Each scene shows the same named points in several views. A view is turned or mirrored, and shifted as a whole, has a little noise and may leave points out.

Scene 1
View 1
K30: [ 0.36  0.02 -0.09 -0.86 -0.45 -0.48 -0.76 -0.90 -0.85 -0.56 -1.27 -0.41
 -1.00 -0.19  0.05 -1.04 -0.63 -0.50  1.03  1.72  1.14 -1.24 -1.57  0.90
 -1.97  0.61  1.87  0.91  1.81  0.89  0.99  0.89  1.72  0.30]
K625: [ 0.11 -0.19  0.10 -0.77 -0.24 -0.20 -1.25 -1.04 -0.71 -0.23 -0.78 -0.04
 -1.02 -0.40  0.54 -1.33 -1.22 -0.34  1.03  2.23  0.89 -0.95 -1.77  1.58
 -1.89  0.25  2.32  0.75  1.66  0.72  0.74  1.41  2.01  0.94]
K729: [ 0.43  0.09  0.72 -0.82  0.25 -0.67 -0.82 -0.34 -1.02  1.13 -1.53 -0.25
 -0.56 -1.14 -0.28 -0.28 -1.20 -0.42  1.32  0.39  0.78 -0.70 -1.75  1.63
 -2.61  0.64  1.80  0.78  1.10  1.33  0.96  0.97  1.57 -0.05]
K564: [ 0.10 -0.87  0.07  0.41  0.02 -0.31  0.56 -0.15  0.55  0.58  0.30 -0.01
  1.16  0.75  1.09  0.11 -1.53  0.51  0.05  1.25  0.85  0.34  0.37  0.79
 -0.95 -0.63  0.45  0.04  0.18  0.18 -0.13  0.82  1.19  0.94]
K176: [ 0.63 -0.56  1.21  0.29  0.52 -0.88  0.34  0.44 -0.15  2.37 -0.84 -0.36
  1.60 -1.27  0.10  1.09 -1.99 -0.03  0.86 -0.31  0.52  0.11  0.15  1.62
 -1.80 -0.16  0.64  0.54 -0.33  0.79  0.24  0.50  1.10 -0.34]
K270: [ 0.25 -0.52 -0.44 -0.82 -0.25 -0.20 -0.42 -1.28 -0.63 -1.35 -1.19 -0.02
 -1.05  0.92  0.20 -0.83 -0.57 -0.08  0.64  2.17  0.93 -1.17 -1.76  0.61
 -1.29  0.59  1.72  1.10  1.86  0.84  0.65  1.07  1.25  0.99]
K644: [ 0.13 -1.26 -1.79  0.24 -0.61  0.68  0.22 -1.66  0.21 -3.07 -0.30  0.16
 -1.15  3.39  1.27 -1.07  0.06  0.77 -0.22  3.57  0.84 -0.87 -0.91 -0.52
  0.36 -0.21  0.74  0.47  1.75 -0.19  0.09  1.35  0.99  2.54]
K462: [-0.27 -1.93 -0.89  2.36  0.37  0.37  2.54  0.10  1.77 -0.94  1.06  0.32
  2.64  3.81  1.93  2.29 -1.58  1.88 -1.45  1.18  0.09  1.37  2.55 -0.95
  1.63 -1.55 -2.37 -0.41 -1.45 -0.70 -0.87  0.09  0.22  1.76]
K799: [-0.03 -1.06  0.14  0.90  0.07 -0.52  0.72 -0.11  0.76  1.09  0.76 -0.16
  1.85  0.51  1.22  0.76 -1.87  0.82 -0.21  1.07  0.42  0.53  1.25  0.42
 -0.54 -0.79 -0.45 -0.09 -0.63  0.08 -0.24  0.62  1.19  0.95]
K535: [ 0.30 -0.01  0.60 -0.25  0.09 -0.68 -0.56 -0.38 -0.64  0.84 -1.07 -0.25
  0.05 -0.77 -0.02 -0.20 -1.36 -0.30  0.90  0.90  0.96 -0.64 -1.19  1.23
 -1.91  0.27  1.58  0.64  0.76  0.83  0.71  0.79  1.40  0.28]
K617: [ 0.56 -1.38 -0.26  1.41  0.41 -0.32  1.98  0.14  0.38  0.36 -0.34 -0.03
  1.72  1.95  0.73  1.96 -1.50  1.02 -0.56  0.17  0.54  0.62  1.28 -0.20
  0.59 -0.44 -1.15  0.28 -0.79  0.44  0.08 -0.10  0.14  0.68]
K531: [ 1.20 -1.18  0.09  0.64  0.89 -0.83  1.53  0.39 -0.47  0.85 -2.66 -0.47
  1.58  1.31 -0.92  2.55 -0.90  0.25  0.06 -1.94  0.41 -0.08  0.30 -0.08
  0.11 -0.01 -1.22  0.67 -1.10  1.46  0.58 -0.79 -0.63 -0.58]
K303: [ 1.14 -0.75  1.09  0.39  1.23 -0.98  1.10  1.01 -0.46  2.74 -2.24 -0.58
  1.61 -0.81 -0.60  2.39 -1.33 -0.14  0.44 -2.34  0.82  0.28  0.28  0.90
 -1.12 -0.13 -0.31  0.85 -1.15  1.55  0.82 -0.58 -0.03 -1.01]
K921: [-0.37 -0.70 -0.49  0.28 -0.31  0.20  0.32 -0.95  0.49 -1.23  0.56  0.07
  0.12  1.41  1.32 -0.69 -0.95  0.62 -0.10  2.91  0.38 -0.53 -0.19  0.52
 -0.52 -0.29  0.78  0.29  1.12 -0.04  0.04  1.37  1.78  1.66]
K954: [ 0.04 -1.27  0.37  1.49  0.53 -0.21  1.68  0.60  0.92  1.13  0.66  0.11
  2.52  1.15  1.45  1.61 -1.85  0.87 -0.42  0.21  0.03  0.79  1.78  0.02
  0.08 -0.88 -1.11 -0.22 -0.95  0.30 -0.21  0.29  0.75  0.57]
K834: [ 0.69 -0.50  0.06 -0.13  0.76 -0.52  0.38 -0.12 -0.53  0.93 -2.18 -0.48
  0.33  0.04 -0.65  1.20 -1.00 -0.05  0.39 -0.75  0.83 -0.45 -0.55  0.63
 -0.81  0.33  0.33  0.81 -0.07  1.49  0.88  0.01  0.12 -0.21]
K798: [ 0.92  0.26  1.13 -1.25  0.45 -1.24 -0.87 -0.14 -1.50  1.89 -2.34 -0.44
 -0.53 -2.33 -1.01 -0.07 -1.21 -1.00  1.77 -0.42  0.94 -1.14 -2.21  1.99
 -2.99  0.78  2.24  1.28  1.02  1.63  1.27  0.72  1.42 -1.07]
K121: [-0.15 -1.47 -0.47  1.54  0.35 -0.05  1.63 -0.18  1.09 -0.27  0.77  0.10
  2.24  2.14  1.68  1.30 -1.67  1.44 -0.83  1.34  0.46  0.93  1.77 -0.30
  0.74 -1.13 -1.23 -0.11 -0.61 -0.07 -0.59  0.33  0.86  1.37]
K281: [ 0.37 -0.35  0.94 -0.21  0.17 -0.77 -0.08 -0.10 -0.44  1.81 -1.34 -0.68
  0.62 -1.28 -0.27  0.59 -1.59 -0.16  0.66  0.12  0.81 -0.39 -0.57  1.37
 -1.93  0.12  0.94  0.61  0.49  1.12  0.55  0.68  1.18 -0.10]
View 2
K531: [-2.57  0.06 -0.35  0.59  0.31 -1.04 -0.35 -0.45  0.02 -0.05  0.33 -0.31
 -1.56 -0.97  0.72  3.12  1.76 -1.50 -0.06  0.12  0.13  0.46  0.81 -1.47
 -0.38  1.18 -0.10  2.31 -2.85  0.32  1.04  2.44 -0.14 -0.89]
K121: [-1.34  1.73  0.50 -0.47  0.15 -1.19  1.72  0.80  1.47  1.94  0.36 -0.68
 -2.27 -0.44 -1.28  1.49  0.37 -0.68 -1.06  0.31 -0.44  2.18  1.46 -1.25
  0.89  2.98  0.49  1.94  1.54  0.06  0.48  1.30 -2.03 -0.46]
K270: [-0.97 -1.19 -1.52  2.36 -1.01 -1.08  1.27  1.85 -0.74  0.69 -0.57 -0.32
 -0.58 -0.05  0.74 -0.26 -1.58  2.12  0.40 -0.79 -0.34 -0.75  1.81 -0.84
  0.66  0.35  0.39  1.00 -0.31 -2.09  1.27 -1.41 -0.58 -1.05]
K921: [-0.70  0.16 -0.77  1.38 -0.81 -1.23  2.25  1.62  0.35  1.81 -0.09 -0.67
 -1.48  0.03 -0.39 -0.13 -1.45  1.41  0.08 -0.22 -0.49  0.63  2.01 -0.75
  0.81  1.82  0.57  1.19  1.53 -1.57  0.79 -0.95 -1.42 -0.97]
K954: [-1.49  1.86  0.28 -0.44  0.35 -1.23  1.36 -0.58  1.40  1.33  0.20 -1.06
 -2.05 -0.49 -0.96  2.32  1.38 -1.34 -1.43  0.83 -0.23  1.88  1.35 -1.30
  0.26  2.05  0.48  1.53  0.73  0.59 -0.12  1.64 -1.61 -0.31]
K281: [-0.57 -0.40 -1.78  1.51  0.04 -0.68  0.78 -0.64 -0.45  0.28 -0.86 -0.82
 -0.63 -0.13  0.80  1.74  1.02  0.57 -0.69 -0.05 -0.31 -1.09  1.25 -0.56
 -0.58 -0.62  0.55  0.36 -0.88 -0.13 -0.65 -0.03  0.14 -0.57]
K535: [-0.58 -0.63 -2.05  1.92 -0.59 -0.72  0.87  0.03 -0.86  0.46 -1.11 -0.45
 -0.52  0.13  0.70  1.00  0.33  1.14 -0.13 -0.24 -0.21 -1.26  1.62 -0.61
 -0.16 -0.55  0.36  0.34 -0.61 -0.61 -0.39 -0.61 -0.10 -0.73]
K798: [-0.47 -1.66 -2.52  2.62 -0.59 -0.54  0.23 -0.64 -1.71 -0.55 -1.28 -0.91
  0.29  0.04  1.67  1.43  0.96  1.26  0.17 -0.13 -0.15 -2.59  1.30 -0.29
 -1.08 -2.19  0.23 -0.05 -2.43 -0.65 -0.98 -0.84  0.70 -0.68]
K799: [-0.79  1.39 -0.17  0.18 -0.23 -0.82  1.49 -0.37  0.90  1.46  0.07 -1.18
 -2.05 -0.21 -0.48  1.64  0.83 -0.41 -1.21  0.50 -0.36  1.13  1.48 -1.11
 -0.01  1.57  0.46  1.31  1.24  0.03 -0.55  0.60 -1.41 -0.36]
K176: [-0.61  0.38 -1.22  0.71  0.05 -0.83  0.46 -1.09  0.28  0.16 -0.72 -1.11
 -0.96  0.22  0.60  2.28  1.86 -0.36 -0.96  0.50 -0.39 -0.39  1.25 -0.56
 -0.98 -0.59  0.14  0.10 -0.51  0.45 -0.98  0.51 -0.45 -0.06]
K625: [ 0.17 -0.83 -1.87  2.37 -1.09 -0.92  1.66  0.92 -0.92  0.67 -1.14 -0.39
 -0.43  0.22  0.80 -0.20 -1.08  2.18  0.07 -0.51 -0.54 -1.33  1.86 -0.60
  0.39 -0.64  0.50  0.33  0.37 -1.69 -0.17 -2.04 -0.27 -0.81]
K462: [-2.87  2.46  1.80 -1.11  0.58 -1.61  1.72  1.39  2.54  2.42  1.75 -0.20
 -3.39 -1.25 -1.75  1.84 -0.35 -2.12 -0.56  0.29 -0.42  4.01  1.30 -1.95
  1.98  5.35  0.36  3.34  0.97  0.04  2.72  2.74 -2.99 -0.44]
K303: [-1.59  0.01 -1.12  0.64  0.79 -0.85 -0.40 -1.70 -0.09 -0.36 -0.23 -0.53
 -1.17 -0.35  0.96  3.43  3.07 -1.39 -0.53  0.51  0.23 -0.48  0.59 -1.07
 -1.10 -0.26  0.13  1.21 -2.47  1.05 -0.65  2.14  0.05 -0.68]
K729: [-0.54 -1.22 -2.11  2.45 -0.71 -0.66  0.84 -0.08 -1.25  0.13 -1.05 -0.83
 -0.42  0.29  1.11  0.74  0.04  1.62  0.14 -0.15 -0.54 -1.65  1.75 -0.22
 -0.50 -1.05  0.32  0.30 -1.01 -0.91 -0.29 -1.20  0.29 -0.68]
K834: [-1.80 -0.44 -1.30  1.47  0.06 -0.83  0.05  0.02 -0.49 -0.17 -0.38 -0.43
 -0.98 -0.54  0.89  1.90  0.79  0.05  0.29 -0.32 -0.02 -0.77  1.36 -1.12
 -0.30  0.31  0.26  1.48 -2.09 -0.15  0.55  1.01  0.04 -1.07]
K30: [-0.42 -1.11 -1.93  2.50 -0.80 -0.98  1.03  0.84 -1.21  0.42 -0.90 -0.38
 -0.40  0.19  1.05  0.17 -0.86  2.01  0.53 -0.71 -0.35 -1.38  1.78 -0.66
  0.21 -0.53  0.34  0.80 -0.84 -1.82  0.53 -1.42  0.07 -0.82]
View 3
K564: [ 0.26  0.11  0.41 -1.62 -0.54 -1.58 -0.22  0.18 -0.62  0.75 -0.53  0.50
 -0.39 -0.62 -0.06 -2.29  0.72  0.14  0.33  1.71 -0.56  0.66 -0.44 -0.49
 -0.33  1.18  0.77 -1.31  0.38 -0.18  0.65 -0.46  0.20  1.26]
K798: [ 1.17  0.29  0.72 -1.50 -0.17  3.05 -1.08  0.42 -0.66  2.17  0.98  2.02
 -0.39 -0.49 -0.15  0.97 -0.86 -0.31 -0.25 -0.22  2.56 -0.15  0.26 -0.76
 -0.61  0.70 -1.76  0.21  0.69 -0.19  0.43  1.01  2.34  1.45]
K617: [-0.22  0.86 -0.29 -1.16 -0.22 -3.22  0.61 -0.61 -1.01  0.21 -1.34  0.07
 -0.45 -1.44 -0.29 -2.81  0.33 -2.09  1.53  1.57 -0.51  0.91 -1.33 -0.57
 -0.03  1.71  1.22 -1.10 -0.21 -0.48 -0.30 -0.27 -0.75  1.45]
K954: [-0.08  0.45 -0.29 -1.89 -0.08 -2.93  0.69 -0.74 -0.83  0.49 -1.42  0.22
 -0.34 -1.08  0.06 -4.42  0.17 -1.06  2.02  1.80 -0.45  0.78 -1.49 -0.39
  0.56  1.99  1.64 -1.10 -0.06 -0.83  0.31 -0.13 -1.20  1.01]
K799: [ 0.07 -0.18  0.19 -1.95 -0.18 -1.91  0.19 -0.38 -0.70  0.53 -0.60  0.33
  0.01 -0.64  0.17 -3.38  0.50 -0.08  1.18  1.73 -0.62  0.48 -0.84 -0.29
  0.47  1.63  1.20 -1.00  0.46 -0.63  0.68 -0.31 -0.70  1.25]
K303: [ 0.51  0.90 -1.13 -1.78  0.57  0.01  0.99 -0.83 -1.50  1.55  0.10  1.38
  0.18 -1.42  0.10 -2.32 -1.47 -2.29  2.01 -0.22  2.78  0.51 -0.95 -0.66
  0.03  2.00 -0.70  1.03 -0.69 -0.96 -0.48  0.87 -0.03  1.51]
K281: [ 0.42 -0.07  0.12 -1.86 -0.03  0.75 -0.37  0.08 -0.78  1.44  0.26  1.36
 -0.13 -0.70 -0.15 -1.35 -0.13 -0.50  0.63  0.50  0.99  0.15 -0.29 -0.36
 -0.42  1.17 -0.96 -0.35  0.36 -0.40  0.54  0.38  1.10  1.27]
K729: [ 0.58  0.24  0.59 -1.47 -0.51  2.07 -0.94  0.64 -0.49  1.65  0.59  1.82
 -0.54 -0.48 -0.22  0.94  0.03  0.12 -0.26  0.63  1.26 -0.05  0.36 -0.46
 -0.93  0.82 -1.00 -0.83  0.67 -0.04  0.70  0.38  2.02  1.39]
K625: [ 0.50  0.16  1.49 -1.16 -0.89  1.09 -1.37  1.25 -0.37  1.20  0.28  1.51
 -0.62 -0.06 -0.14  1.34  0.58  0.81 -1.23  1.11 -0.35  0.26  0.56 -0.14
 -0.75  0.13 -0.35 -1.85  0.71  0.05  1.12 -0.29  2.26  1.30]
K834: [ 0.40  0.77  0.26 -1.17 -0.02 -0.49  0.01 -0.23 -1.07  1.39 -0.45  1.12
 -0.55 -0.94 -0.56 -0.36 -0.57 -2.04  0.67  0.50  1.27  0.66 -0.56 -1.12
 -0.59  0.99 -0.17  0.12 -0.34 -0.23 -0.34  0.31  0.89  1.99]
K644: [-0.11  1.01  2.01 -0.37 -1.67 -3.08 -0.98  0.88 -0.15  0.42 -1.65 -0.01
 -1.30 -0.52 -0.70  0.94  1.62 -0.77 -1.31  2.77 -2.69  0.91  0.20 -0.53
 -1.29 -0.03  2.08 -3.40 -0.29  0.76  0.24 -1.91  1.66  1.67]
K921: [-0.30  0.32  1.15 -1.30 -1.20 -2.04 -0.82  0.70 -0.31  0.56 -0.68  0.33
 -0.78 -0.22 -0.28 -0.78  1.42  0.44 -0.39  2.39 -2.09  0.69 -0.23  0.10
 -0.54  0.23  1.21 -2.56  0.38  0.19  0.88 -1.37  1.06  1.35]
K270: [ 0.41  0.61  1.54 -0.72 -1.24 -0.12 -1.49  0.89 -0.37  1.15 -0.31  0.99
 -1.13 -0.05 -0.35  1.74  0.56 -0.42 -1.18  1.50 -0.72  0.62  0.48 -0.54
 -1.39  0.14  0.49 -2.07  0.25  0.22  0.79 -0.78  2.48  1.65]
K30: [ 0.47 -0.03  1.05 -1.43 -0.66  1.07 -1.29  0.53 -0.71  1.34  0.41  1.18
 -0.33 -0.07  0.12  0.18  0.30  0.40 -0.30  1.05  0.19  0.14 -0.07 -0.25
 -0.56  0.84 -0.50 -0.99  0.72 -0.22  0.91 -0.14  1.54  1.28]
K535: [ 0.70  0.00  0.55 -1.56 -0.50  1.01 -0.85  0.23 -0.75  1.41  0.22  1.15
 -0.39 -0.37 -0.04  0.00 -0.34 -0.13 -0.05  0.71  0.70  0.35  0.05 -0.68
 -0.53  0.94 -0.65 -0.73  0.31  0.03  0.41 -0.15  1.46  1.29]
K121: [-0.40  0.34  0.27 -1.61 -0.72 -3.71  0.34 -0.36 -0.53  0.23 -1.52 -0.20
 -0.26 -1.05 -0.03 -3.69  0.84 -1.25  1.09  2.43 -1.60  0.96 -1.24 -0.37
 -0.03  1.67  2.23 -1.82 -0.08 -0.56  0.08 -0.98 -0.83  1.11]
K176: [ 0.69 -0.16 -0.19 -2.13  0.35  0.61  0.09  0.03 -0.86  1.11  0.24  1.10
  0.07 -0.75  0.37 -2.82 -0.37 -0.22  1.46  0.46  1.33  0.21 -0.95 -0.47
  0.17  1.55 -0.64 -0.05  0.67 -0.85  0.41  0.68  0.37  1.31]
View 4
K921: [-1.63  0.86 -0.89  0.42  0.79  0.78  0.31  0.94 -0.60  0.73  1.01  0.35
  0.29 -1.68  0.23  1.10 -1.20 -0.33 -0.44 -0.39  0.60 -0.61 -1.72  0.52
 -1.51  0.81 -0.05  1.95 -1.12 -0.08 -0.70 -0.21 -0.22  1.55]
K625: [-2.39 -0.74 -0.39 -0.69 -0.13 -0.98 -0.59 -0.51 -1.80  0.48  1.24 -0.20
  0.21 -1.58  2.22  0.66 -1.80 -0.57 -1.02 -0.89  1.45 -1.07 -1.71  1.11
  0.94  1.25 -0.86  1.55 -0.72 -0.05 -0.08  0.60 -0.05  1.90]
K30: [-2.39 -0.35 -0.32 -1.12 -0.21 -1.16 -1.05 -0.74 -2.11  0.43  1.75 -0.09
 -0.10 -1.73  1.57  0.46 -1.33 -0.67 -1.25 -0.53  1.38 -0.29 -1.01  1.48
  1.41  1.25 -0.38  1.78 -0.92  0.15  0.18  0.37  0.20  2.13]
K564: [-0.70  0.07 -0.34  0.93 -0.56  0.15  0.88  0.65  0.17  0.82 -0.10  0.20
  0.61 -0.76  1.57  1.46 -1.11  0.52 -0.17 -1.25 -0.54 -1.39 -2.05 -0.05
 -0.83 -0.32 -0.08  1.14 -0.37 -1.09 -0.43  1.12  0.81 -0.34]
K834: [-0.69 -0.36  0.96 -1.26 -1.71 -1.05 -0.35 -1.06 -1.28  1.25  1.39  0.41
 -0.30 -0.61  0.17 -0.09  1.01 -0.28 -0.08 -0.37 -0.23  0.73  0.15  1.24
  1.64  0.10  0.64  0.86 -0.93 -0.33 -0.41  0.02  2.12  0.59]
K954: [ 0.38  0.66  0.19  0.92 -0.79  0.86  1.72  1.02  0.99  0.70  0.04  0.74
  0.15 -0.02 -0.83  0.90  0.81  0.83  1.04 -0.66 -1.72 -0.27 -0.84 -0.59
 -1.35 -1.12  0.90  0.94 -0.79 -1.22 -0.98  0.27  2.17 -1.45]
K535: [-1.20 -0.57  0.24 -0.95 -1.01 -1.08 -0.22 -0.94 -1.52  0.91  1.05  0.24
  0.01 -1.12  1.49  0.44 -0.72 -0.28 -0.60 -1.05  0.60 -0.69 -1.19  1.11
  1.67  0.49 -0.40  1.18 -0.54 -0.33  0.02  0.81  1.06  0.81]
K270: [-1.99 -0.16 -0.27 -1.17  0.30 -0.24 -0.92 -0.24 -1.65  0.45  1.86  0.27
 -0.31 -1.77  1.02  0.41 -0.97 -0.62 -0.89 -0.17  1.39  0.14 -1.20  1.39
  0.28  1.36 -0.58  1.89 -1.18  0.50 -0.45 -0.18  0.15  2.54]
K644: [-2.19  1.22 -0.83 -0.19  1.64  1.61 -0.26  1.14 -1.02  0.09  2.17  0.48
  0.03 -1.82 -0.89  0.76 -0.61 -0.61 -0.58  0.55  1.36  0.25 -1.00  1.29
 -2.49  1.47 -0.24  2.46 -1.63  0.95 -1.39 -1.27 -0.68  2.76]
K281: [-0.10 -0.53  0.85 -0.50 -2.37 -1.37  0.35 -1.02 -0.87  1.12  0.52  0.30
  0.12 -0.12  0.92  0.37  0.62  0.17  0.13 -1.31 -0.63  0.39 -0.65  0.03
  2.03 -0.57  0.58  0.71 -0.35 -0.97 -0.12  0.96  2.80 -0.71]
K617: [-0.46  0.89  0.37  0.32 -0.77  0.65  1.19  0.47  0.22  1.18  0.71  0.73
  0.12 -0.04 -1.27  0.60  1.17  0.51  0.73 -0.23 -1.53  0.69 -0.28  0.17
 -0.99 -0.81  1.33  1.08 -1.06 -0.81 -1.11 -0.52  1.87 -0.33]
K462: [ 0.32  2.16 -0.50  1.50  0.27  2.84  2.32  2.39  1.57  0.50  0.23  1.13
  0.27  0.14 -2.78  0.95  1.37  0.98  1.26  0.15 -2.11  0.63 -0.44 -0.66
 -4.14 -1.00  1.59  1.42 -1.35 -0.68 -1.87 -1.21  1.76 -1.01]
K531: [ 0.17  0.43  0.92 -1.27 -2.12 -0.71  0.70 -0.74 -0.67  0.88  1.36  0.85
 -0.40  0.15 -1.42 -0.35  2.64 -0.11  0.78 -0.03 -1.40  1.63  0.70  0.84
  1.42 -0.93  1.03  0.85 -1.02 -0.76 -0.89 -0.37  2.95 -0.18]

Which points are out of place in each view (at most two, in the order of its rows)? Write - if all are in place.
view 1: -
view 2: K462
view 3: K30
view 4: K564, K281
